The views of a scene show one set of named points, each view turned or mirrored, and shifted as a whole, with a little noise and some points left out.
In the rows, zero is written as 128.

Scene 1
View 1
temo: [104 158 109 100 159  86 100 144 162  86 114 127 136 118 205  93 186 192
 145 104 178 127  73 134]
sibo: [139 150 101 100 116  81  44  84 114 141 143  93 155 117 194  95 164 105
 120 160 134  99 156 174]
Tepun: [121 157 103 118 146  56  83  66 134 118 167  84 156 151 138  75 124 124
 121 136 143 121 102 137]
rul: [101 142 125 109 149  84 103 106 154 117 151 102 138 152 151 103 159 141
 122 118 123 129  89 140]
fuba: [108 142 127  95 132  83  87 113 151 133 145 124 132 139 166 111 197 135
 129 120 111 118 108 158]
geke: [112 139 125 109 140  87  83  95 138 134 151  90 136 144 154 107 163 120
 112 133 111 123 113 152]
dozal: [111 163  97 118 160  55  94  97 150  87 143 102 147 143 168  71 136 165
 135 107 175 132  72 119]
fufo: [103 147 117 106 138  65  89  99 156 124 159 114 132 146 152  94 169 131
 128 118 123 125  99 149]
fiz: [101 138 132 108 155  98 108 109 149 114 143  84 140 155 144 104 152 146
 118 126 128 131  88 134]
ganid: [117 154 106 114 136  63  79  82 141 122 155  93 146 148 155  84 149 124
 122 131 133 120 110 145]
Bemu: [113 159 101 116 138  53  78  74 145 115 164 102 144 144 158  75 145 127
 126 125 145 118 107 140]
fiku: [110 142 123 115 158  88 100  88 141 111 152  73 149 157 136  90 132 138
 111 134 134 132  91 127]
ruvo: [123 163 101 102 162 100  88 137 138  82 103 105 154 109 225  88 165 195
 137 127 198 126  90 132]
Bul: [ 78 134 142 109 162  93 136 128 181 106 145 117 115 161 136 109 179 166
 128  88 119 143  54 127]
vasut: [133 145 117 110 138  98  67  87 116 130 141  66 156 134 170  96 143 121
 111 163 132 115 131 151]
View 2
fiku: [ 98 124 130 104 111 145 109 141 114 148 173 130 143 119 110  83 133 149
 134  87 109  72 136 167]
fuba: [125 109 122 144 110 166 124 118 145 153 121 138 130 115 129 120 156 153
 144 134 128  99 137 150]
Bemu: [106 124 130  89 139 155 116 127 125 167 148 129 150 140 131  80 127 161
 144  94 131 106 142 149]
temo: [105 112 106 125 155 109  57 143 111 176 137 139  91  99 129 159 156 143
 142 155 105 128 127 156]
ruvo: [107 133 113 122 171  96  49 137 107 198 160 157 104  91 124 144 133 139
 112 153 106 125 144 165]
sibo: [130 158 137 141 136 170 136 101 160 201 134 165 168 118 138  78 119 156
  98 133 144 100 175 158]
ganid: [112 131 129 107 128 158 123 124 129 167 148 133 150 130 127  81 131 157
 136 100 127  95 147 153]
Tepun: [103 137 131  79 134 155 113 134 118 164 168 126 158 141 125  61 121 158
 139  83 126  90 147 158]
vasut: [117 154 135 130 122 153 122 120 137 177 171 156 159 105 122  72 119 147
 103 109 123  77 165 172]
Bul: [105  76 108 127  98 139 100 151 103 114 146 111  98 115 108 142 170 143
 176 112  99  83  99 151]
rul: [110 117 117 121 127 138 101 134 123 161 149 135 128 115 119 116 144 151
 138 118 115  99 135 161]
fiz: [109 115 123 129 105 140 107 141 118 139 165 133 128 110 109 105 147 143
 138 106 103  75 130 166]
dozal: [ 96 122 119  78 158 123  71 143 100 169 155 124 125 129 125 108 134 153
 149 107 108 118 129 157]
fufo: [114 112 121 119 118 163 120 130 132 152 133 126 136 129 124 105 146 155
 151 114 126 101 133 153]
View 3
vasut: [131 116 140 169 131 113  97 138 163 164 181 151 121 143 118 203 134 120
 159 102 103 103 138 125]
fufo: [129 112 135 115 157 105 122 156 140 152 152 107  74 140 115 169 145 128
 136 104 109 116 148 156]
sibo: [107 114 157 175 123  97 111 128 165 178 219 141 115 142 110 197 142 112
 140  82 125 105 137 160]
ganid: [127 107 141 134 136 122 112 150 152 158 168 125  92 151 109 178 128 125
 145 104  94 117 149 152]
Tepun: [137 104 140 129 130 138 107 161 158 152 159 123  94 160 108 177 107 126
 151 116  69 125 156 148]
fuba: [117 114 135 125 166  82 125 151 140 157 159 110  75 120 114 178 169 130
 133  88 132 110 136 156]
temo: [177 138 153 107 176  86 133 140 116 181 120 124 123 117 109 136 212 130
 144 119 110 167 115 153]
Bemu: [137 106 143 139 129 132 107 154 158 159 170 132 106 155 110 178 121 123
 147 111  78 122 151 146]
dozal: [167 117 148 108 150 126 118 159 135 165 131 123 113 146 107 148 148 130
 146 131  61 162 143 155]
fiku: [146 112 121 131 146 128  99 156 146 147 132 131 100 140 115 186 125 131
 162 120  83 115 150 121]
ruvo: [184 146 160 135 159  92 123 130 128 193 138 148 156 122 110 153 204 123
 154 125  95 168 111 141]
geke: [111 101 134 141 146 106 112 153 153 153 180 118  77 142 116 191 128 124
 141  92 119  95 148 151]
rul: [140 124 135 122 156 106 114 153 142 160 140 120 102 134 112 172 158 130
 149 111 105 127 138 143]
Bul: [152 115 105  81 197  99 114 168 114 142  84  96  67 110 122 163 170 145
 152 120 114 121 142 124]
View 4
ruvo: [141 132 155 173 148 140 131  80 137 119 144  84 160  92 159 184 136 198
 107 169 137 166 146 161]
fiku: [121 121 163 130 183 140  85 125 140 123 160 114 113  97  87 180 129 146
 166 140 106 121 119 141]
Bemu: [118 130 183 124 174 160  89 103 161 104 148 106  93  71  91 176  95 160
 151 146 109 119 136 162]
fuba: [136 158 214 129 167 159  80 140 193 114 145 116 106 121 137 174  49 153
 131 144 115 129 148 141]
vasut: [126 144 154 122 143 141  78  97 157 102 166 142 104  84 111 202 127 155
 165 177 129 101 115 143]
Bul: [135 118 190 146 217 148  96 166 153 155 150  86 140 146 119 169  99 147
 124 112  90 165 140 126]
fufo: [123 136 195 133 176 155  85 127 172 115 149 107 107 100 112 179  82 154
 143 138 107 129 136 152]
ganid: [119 137 177 121 167 152  83 108 166 104 152 117  97  79  99 185  98 155
 158 155 117 113 133 153]
geke: [127 155 189 117 158 154  67 121 181 105 156 129  91  98 110 189  84 140
 160 157 118 104 127 141]
sibo: [134 175 174 119 120 149  77  80 181  84 152 149  91  77 134 203  90 160
 161 191 146  91 129 154]
rul: [129 134 176 139 173 147  98 121 154 118 150 106 124 101 122 180 108 167
 138 149 116 140 134 147]
fiz: [130 126 167 137 188 141  88 141 148 132 157 113 125 119 108 185 120 142
 150 141 110 135 123 131]
Tepun: [110 121 172 122 174 153  83 100 149 101 152 113  94  62  71 179 113 150
 169 143 105 109 127 164]
View 5
geke: [139 128 125 114 135 116  92 115 138 151 122 144 127 163 194 130 112 106
 100 155 105 164  94 113]
fiku: [129 143 127 111  85 117 131 129 132 168 121 123 112 134 172 126 123 123
  95 135  89 164  73 144]
dozal: [139 135 122 152  83 111 142 118 129 140  95 108 116 125 147 128  85 141
 100 117  60 134 103 162]
fuba: [132 130 137 128 137 117  81 125 118 127 100 129 123 156 176 125  99 123
 105 165 134 138 105 124]
fiz: [107 138 144 109  93 131 106 148 113 152 111 122 115 125 172 124 123 141
  97 162 136 149  69 147]
Bemu: [144 133 120 132 113 117 121 112 144 155 111 132 125 150 182 132  93 116
 105 136  62 156 101 135]
temo: [135 130 130 161 100  99 130 128  99  97  73  85 113 122 118 124  80 152
  98 129 128 108 123 158]
rul: [136 134 127 130 106 112 114 126 120 139 104 119 116 136 158 126 101 129
  94 140 110 142 100 139]
sibo: [174 118 111 118 151  77 103  94 139 142 125 131 128 188 178 131 114  71
  84 131 113 171 124  86]
ruvo: [161 127 121 154  90  73 149 113 105 107  86  73 106 134 110 122  93 129
  82 105 125 125 130 141]
Bul: [ 94 146 150 137  90 150 103 158 102 136  85 115 117 105 161 125  97 171
 113 172 127 121  67 170]

Which points are out of place in each view (at most two, in the order of its rows)? Write - if all are in place.
view 1 | rul, geke
view 2 | -
view 3 | Bemu
view 4 | fuba
view 5 | fiz

Scene 2
View 1
pada: [129 140  69 218 102 100 171  75  79  58 164 101  74  49  23 148 131 152
 172 165 208  69 202  88]
dabug: [142 155  99 171 100 130 150  34 100 107 165 105 139 100 130 131 130 120
 133 178 143  81 153  88]
beg: [127 129  96 180 111 136 147  68  87  95 180 107 108  78 103 125 114 126
 148 159 152  68 165 102]
Pag: [108 150  70 174 124 143 150 106 128 104 120 111 110  79  66  95 140 153
 176 131 164  95 181 132]
saza: [111  99  87 160 148 159 148 143  79 102 179 133 107  59  98 112 105 125
 198 123 145  67 162 121]
liru: [115 135  87 145 140 168 140 115 119 127 141 126 143  92 126  93 130 133
 184 127 129  90 151 131]
vipok: [112 136  80 200 111 121 154  82 100  77 158  93  77  65  43 122 117 142
 146 153 184  73 197 111]
Som: [112 128  78 130 158 183 140 151 126 143 126 146 158  91 133  86 136 137
 217 101 120  97 142 143]
Bita: [ 97 105  80 155 152 168 141 163 103 111 152 132 108  67  91  94 114 139
 204 106 145  78 166 139]
volet: [131 159  74 183 109 126 155  69 112  94 138 109 117  79  73 122 146 146
 168 153 170  90 179 101]
safaz: [117 116  81 165 139 150 149 130  95 107 161 128 111  62  87 120 118 138
 196 129 154  76 166 120]
feg: [103 137  85 154 135 167 143 111 134 123 133 112 127  95 106  83 126 136
 165 118 140  86 166 141]
pasi: [147 157  86 176 104 128 155  55  98 100 156 117 140  88 108 137 141 136
 166 164 157  86 159  89]
View 2
pada: [150 122 236 105 127 170 102 252 223  63  89 111 191 124 103 161 166 127
 115 145 150 136 141 136]
vipok: [140 118 212 105 136 170 120 213 207 104 108 122 188 134 103 160 149 126
 125 146 141 133 143 124]
Bita: [160 124 152 149 149 149 116 124 149 101 130 105 153 161 166 121 124 117
 144 126 151  90 130 129]
feg: [134 117 149 134 152 152 117 122 143 142 133 117 154 149 151 128 132 115
 148 133 142  97 130 123]
liru: [107 113 144 139 145 137 120 141 133 152 130 106 146 138 149 127 138 115
 146 126 152  95 116 131]
dabug: [ 55 122 168 140 149 124 134 226 136 177 108  76 152 121 105 150 161 115
 133 154 170 119 102 157]
Som: [118 106 118 150 145 128 103 103 110 142 131 111 136 144 180 108 134 109
 158 110 156  78 113 130]
beg: [110 131 197 130 155 146 144 216 171 137 113  86 170 140 100 158 138 122
 130 159 158 124 125 147]
volet: [101 100 190 109 128 150 107 212 181 127 104 118 172 118 116 143 166 119
 133 131 150 123 127 129]
Pag: [130  98 173 107 126 158  98 164 176 125 116 142 171 130 136 134 156 121
 138 117 134 110 135 112]
saza: [156 142 171 153 161 146 130 151 154  90 126  87 159 162 153 133 125 117
 141 141 160 100 129 144]
safaz: [146 126 173 140 153 145 115 166 159  96 119  99 159 149 147 135 139 119
 135 130 154 102 127 140]
pasi: [ 75 111 182 126 138 131 112 230 158 141 102  93 159 116 110 149 165 116
 134 144 167 121 109 145]
View 3
Som: [ 55 133 127 100 112 134 158 125 172 132 172 176 134 146  83 157  97 170
 160 122 188 100 128 144]
feg: [111 136 123 116 115 127 128 144 156 113 145 145 122 124  90 144 100 179
 149 100 155 104 139 154]
beg: [137 107  99 132 118 133 143 152 160  57  82 101  97 106 118 182 155 126
 129 102 149 117 169 122]
vipok: [188 144  97 141 145 110 114 152 186  64  96 109  78  93 117 137 132 135
 113  96 130 109 161 137]
volet: [165 133 126 125 125 113 141 140 192  81  95 128  80 126 100 117 102 134
 131 102 139 106 145 119]
Bita: [ 87 151  93 119 139 129 140 130 183 111 166 152 119 113 106 181 137 155
 136 128 176 101 148 157]
pasi: [148  97 132 115 102 123 166 142 172  74  69 118  86 137 104 133 109 128
 144 102 146 112 146 102]
pada: [210 148  88 145 157 100 130 141 221  44  83 108  54  93 127 141 141 104
 104 122 128 108 158 112]
Pag: [151 156 117 125 136 107 122 138 190 100 141 145  95 117  95 124 100 159
 132 105 149 105 139 147]
saza: [ 81 136  79 125 133 136 136 138 168  94 154 135 122 108 112 210 156 149
 133 124 175 103 159 155]
safaz: [111 139  99 120 134 124 144 132 187  89 136 141 105 115 109 176 133 135
 128 123 164 111 152 137]
dabug: [149  85 137 116  86 136 163 154 146  70  58 106  96 136  95 132 110 138
 153  81 139 118 155 104]
View 4
pasi: [ 70 139 178 137 116 167  67 158 114 110 157 152 187 131 138  70 167 135
 115 149 155 189 107 127]
dabug: [ 69 119 158 126 119 155  74 137 105 136 159 163 168 122 147  46 159 166
 107 143 154 177 124 155]
Bita: [169 171 163 122 136 177 110 167  86 109 128 169 129 136 160 148 167 116
 157 167 144 152 128  70]
volet: [ 88 128 151 143 107 142  48 174 118 110 145 162 153 118 139  85 175 129
 143 152 160 196 105 112]
feg: [124 151 152 129 140 157 102 133 105 106 127 162 135 133 139 146 166 111
 148 139 135 162 123 118]
liru: [124 160 167 130 139 178 104 133 100 108 137 156 154 139 146 132 162 110
 132 142 136 159 123 112]
safaz: [150 152 165 124 125 172  90 175  90 118 142 170 140 127 165 119 169 131
 147 170 153 157 119  80]
pada: [115 107 137 137  78 120  17 231 109 130 152 183 120  98 156  60 184 163
 171 188 195 207  98  70]
vipok: [117 108 127 134 103 120  47 185 108 131 140 179 108 103 153  90 178 153
 169 169 176 195 110 101]
Pag: [118 147 146 141 122 142  65 166 114  97 126 159 135 123 134 133 178 110
 163 150 150 193 109  94]
beg: [110 117 149 117 114 149  76 159  95 141 155 178 135 116 161  70 168 165
 133 158 162 170 123 124]
saza: [168 157 164 118 129 177 104 168  79 128 145 174 129 130 177 114 165 143
 147 174 153 145 129  78]
View 5
pada: [157 122 173 104 146  48 122  93 139  92  28 141  77 151 111 108 176 109
 126 108 153 117 147 150]
saza: [177 151 168 143 124  80 141 113 102 127 121 177  85 133 115 118 103 166
 129 114 164  98 125 117]
safaz: [166 150 168 147 122  79 138 113 111 121 109 166  94 139 107 109 117 150
 124 111 174 113 134 129]
pasi: [108  97 150 120  85  62 129 118 121  91 103 153  92 137  84  79 167 107
 112 120 138 127 130 129]
beg: [137 112 149 115 111  65 124 113 121  97 103 161  88 127  91  97 152 131
 132 134 113 106 127 120]
Som: [144 171 155 193  79 117 152 144  98 140 174 159 128 136  91  89  92 152
 121 104 214 143 128 123]
dabug: [ 99  87 133 116  77  63 124 120 124  86 125 153 101 120  71  78 168 110
 119 137 106 120 128 119]
Pag: [152 163 160 146 123  89 136 116 130 109  86 132 121 148  86  90 147 117
 136 106 178 143 149 148]
volet: [127 123 161 125 105  63 124 111 130  98  74 140 103 146  83  85 170 104
 124 110 159 136 148 139]
liru: [141 151 148 163  91 103 142 133 110 122 151 153 119 133  83  85 115 138
 126 116 170 134 131 123]
Bita: [182 179 167 161 127  98 148 120 105 135 123 168 104 139 109 111  96 162
 132 107 187 115 133 131]
feg: [149 175 147 158 106 106 136 132 117 121 137 145 133 128  71  86 121 135
 141 118 164 137 138 133]
View 6
vipok: [108 172  78  51  92 119 111 118 117  96 154  93 179 127 108 165  50 110
  71  80 126  93 128  89]
Bita: [ 98 106  99 110 138 107 103 136 117 125 147 136 140 103  84 184 143 120
  92 127  79  73 138 104]
safaz: [103 122  95  94 119 106  95 127 117 117 149 124 160 109  81 190 123 112
  81 117 100  80 129 102]
beg: [116 177  74  69 100 137 109 139 137 112 173  90 149 141 107 170 124 119
  92  91 113 103 138  93]
saza: [ 88 126  93  85 122 114 105 129 111 119 136 122 148 105  73 195 147 112
  78 133  93  74 132 101]
Som: [119  68 118 164 154  93  86 142 129 144 161 164 139 102  91 182 153 135
 109 121  73  83 139 114]
liru: [123 109 104 139 142 109  92 145 133 133 168 141 140 116 108 169 134 131
 109 105  84  90 141 103]
Pag: [122 115  99 113 117  90  90 123 126 116 160 130 170 114 114 163  61 125
  90  82 110  94 130 104]
feg: [119 116 106 130 141 108 103 139 129 127 165 143 139 107 113 152 100 128
 108  93  87  85 146  98]
dabug: [145 182  71  93 101 144  96 159 162 123 207  94 146 164 124 162 132 133
 114  70 116 133 146  99]
pasi: [143 156  76  95  96 123  79 146 159 116 195  96 166 157 113 181 120 129
 100  77 123 124 132 107]
volet: [135 147  85  92  95 105  81 128 142 107 178 105 178 141 116 173  77 126
  91  69 126 110 125 101]

Which points are out of place in each view (at most two, in the order of its rows)? Write - if all are in place.
view 1 | -
view 2 | feg, dabug
view 3 | beg, saza
view 4 | pasi
view 5 | pada
view 6 | Bita

Scene 3
View 1
beli: [121 148 125 151 100 137  92 140 156 163 123 111 107 137 156 160 137 120
  66 102 122 110 111 107]
nekeb: [ 83 126 156 144  91 148 207 114 145 149  90 117 134 147 139 174 120  84
 188 104  93 160 124 158]
Kar: [133 189 102 140 133  87 102 130 150 150 117 163 136 124 151 143 139 160
 167 131 103 169  90 140]
dodil: [113 165 113 143 131 100 153 126 156  94 129 160 156  99 140 173 130 132
 167  67  99 164  92 145]
Vas: [117 176 111 144 118 105 138 143 159 157 113 137 136 130 160 139 155 129
 165 119  98 179  89 148]
Dameb: [134 178  98 144 137  93  74 136 155 124 141 156 136 102 150 163 135 157
  99  89 117 130  95 116]
baluk: [119 152 124 144 121 117 109 119 143 138 117 147 126 125 134 169 120 134
 123 110 112 129 112 131]
fazur: [134 168 109 140 132 106  70 119 143 137 129 153 116 117 131 161 119 154
  93 113 115 113 112 115]
razo: [120 167 116 138 134  92 140 115 143 108 118 169 147 106 131 171 121 145
 179  99  99 160  95 153]
kidog: [117 146 132 136 139 104 141  87 124 108 112 175 141 112 105 179  97 139
 182 110  98 134 124 156]
poz: [113 161 118 144 136  98 165 115 148 101 113 168 160 107 133 174 131 133
 194  85  90 172 100 157]
zudo: [109 149 123 147 109 120 149 133 158 108 124 129 145 109 150 184 139 112
 132  60 105 146 100 137]
rim: [105 130 139 149 103 144 124 126 154 137 124 112 118 128 140 181 125 106
  87  79 117 102 122 118]
Ritab: [109 149 127 147 110 125 130 120 151 132 120 132 128 127 141 176 122 121
 121  93 111 131 113 130]
Kenet: [127 188  96 141 135  89 117 147 167 111 140 152 152  98 156 158 153 145
 141  69 104 171  77 131]
lib: [121 156 120 149  96 133 108 143 163 174 120 111 110 142 163 154 146 119
  95 115 119 131 108 116]
Moke: [119 153 127 143 123 117 127 118 143 140 114 149 132 129 133 165 120 134
 144 116 103 139 116 138]
View 2
nekeb: [ 94  82 113 170 108  88 151 109 161  60 146 172  80 145 148  95  92  74
 136 209 123  95 112 165]
Ritab: [132 112  96 155 103 111 125 124 156 117 130 140 118 140 138 122 103 111
 118 148 149 135 131 152]
zudo: [135 113  90 165  97 103 118 123 162 123 128 157 129 150 158 142  99  87
  99 158 136 121 139 180]
Kar: [148 141  82 155 108 142 157 135 145  73 149 133 119 139 110 130 157 120
  67 120 177  95 117 184]
Moke: [138 143  96 148 111 134 148 114 148 103 126 141 111 151 129 113 130 118
 109 132 170 118 106 177]
kidog: [123 148 105 134 120 130 148  87 136 101 107 153 100 180 151 107 117 100
 125 146 164 112  83 197]
beli: [140 104  89 165  99 113 117 155 169 128 144 121 130 110 110 127 100 144
 119 133 152 168 161 107]
Vas: [137 124  84 163 104 123 149 129 152  80 149 147 117 138 122 126 135 103
  89 142 159 101 124 176]
baluk: [137 128  95 149 112 127 136 125 154 111 131 135 118 139 127 118 116 125
 113 130 163 134 117 155]
Dameb: [163 144  78 148 100 140 116 143 151 136 128 126 147 140 125 148 130 132
  79 102 169 138 142 168]
rim: [128  98 100 160 104  97 111 129 166 139 130 140 125 135 138 124  84 122
 139 156 144 165 146 125]
fazur: [155 143  88 142 114 138 124 130 152 137 125 119 130 139 113 125 128 151
 104 100 182 155 127 142]
razo: [139 146  89 148 110 134 145 105 138  93 125 153 118 168 145 128 133  92
  85 137 160  96 102 210]
View 3
Vas: [147 144 103 151 132 111 141 116 112 112 135 133 147  95 129  95 100  94
 126 157 154 108 111 174]
lib: [124 131 116 152 143 122 134 115 142 123 171 125 146 131 127 105 148 131
 133 133 133  69 121 158]
dodil: [149 134  89 149 119  96 103 117 109 116 108 119 139  96 113 136  65  86
 103 172 172 120 106 182]
baluk: [120 129  86 159 140 125 128 114 128 109 147 131 140 108 115 119 118 127
 135 166 171 118 112 161]
beli: [106 116 110 158 141 125 129 117 158 124 186 118 138 144 117 124 162 141
 135 137 136  70 126 146]
Ritab: [124 123  97 145 139 132 109 111 131 122 142 131 139 118 118 128 113 119
 121 148 166 113 113 171]
Dameb: [120 123  78 170 120  73 139 136 137 106 150 103 136 119 108 139 130 121
 135 203 153  90 121 153]
rim: [109 107  98 145 142 145  90 111 153 130 160 129 136 141 112 147 135 148
 123 131 162  95 118 166]
fazur: [102 125  73 169 137 101 143 129 137 103 161 125 134 110 111 127 147 140
 148 200 167 111 121 142]
Moke: [123 143  80 155 137 121 136 113 115 108 134 138 136  90 119 108 110 113
 133 182 182 134 109 163]
poz: [158 145  90 151 125 105 106 110  97 112  96 127 139  81 116 120  52  75
 108 169 181 133 106 189]
Kar: [145 162  97 163 133  88 162 130 103 104 131 123 150  83 128  82 105  89
 137 191 155 105 110 159]
Kenet: [152 131  95 159 110  62 126 129 119 111 120  98 144 105 113 135  85  83
 112 185 144  88 117 172]
View 4
nekeb: [111 138 128 180 152 132 112 143 156 194 127 115  24 188 174 158 173 112
 158 137 153 158 148 120]
dodil: [154 157 143 150 152 146 126 153 128 170  84  99  63  73 143 150 142 127
 142 124 126 126 127 117]
Kar: [142 115 144 146 154 166 160 165 121 181  90 121  99 120 147 120 163 157
 157 143  83 143 145 103]
poz: [151 157 157 165 148 133 126 162 126 181  96 106  52  73 151 158 147 131
 153 126 126 136 146 118]
razo: [152 142 152 157 154 141 132 164 124 181  90 115  80  74 141 141 146 138
 155 124 116 135 140 114]
Kenet: [160 161 131 127 144 174 154 152 120 144  70  79  79  67 144 130 138 144
 134 131 102 114 124 114]
Dameb: [153 118 115 109 161 179 158 150 128 156  53 100 115  84 121  97 141 143
 123 129 101 108  88 106]
zudo: [142 155 120 138 148 152 126 139 141 166  81  90  52 114 140 132 142 114
 126 126 144 118 105 124]
kidog: [143 111 163 164 174 119 107 167 139 213  94 138  81  86 130 139 159 131
 154 113 132 146 127 113]
beli: [124  99  84 106 160 188 152 126 149 158  64 100  97 184 129  88 153 125
 110 136 118 114  74 103]
Moke: [144 109 146 144 164 146 135 158 129 190  83 128  97 105 128 122 162 145
 145 126 112 140 122 106]
Vas: [137 135 129 151 147 167 150 159 128 169  93 109  79 130 152 128 158 140
 148 139 100 138 141 110]
rim: [126 109  93 123 166 155 118 124 157 173  71 102  73 164 124 106 152 110
 115 121 154 118  71 118]
Ritab: [134 116 115 135 159 152 129 141 146 177  82 107  76 137 134 120 154 122
 128 129 133 127 102 116]
lib: [123 112  94 117 157 189 158 132 145 156  75  96  88 183 142  96 160 132
 131 145 106 124 102 103]

Which points are out of place in each view (at most two, in the order of its rows)? Write - if all are in place.
view 1 | Vas, Moke
view 2 | -
view 3 | -
view 4 | Kar
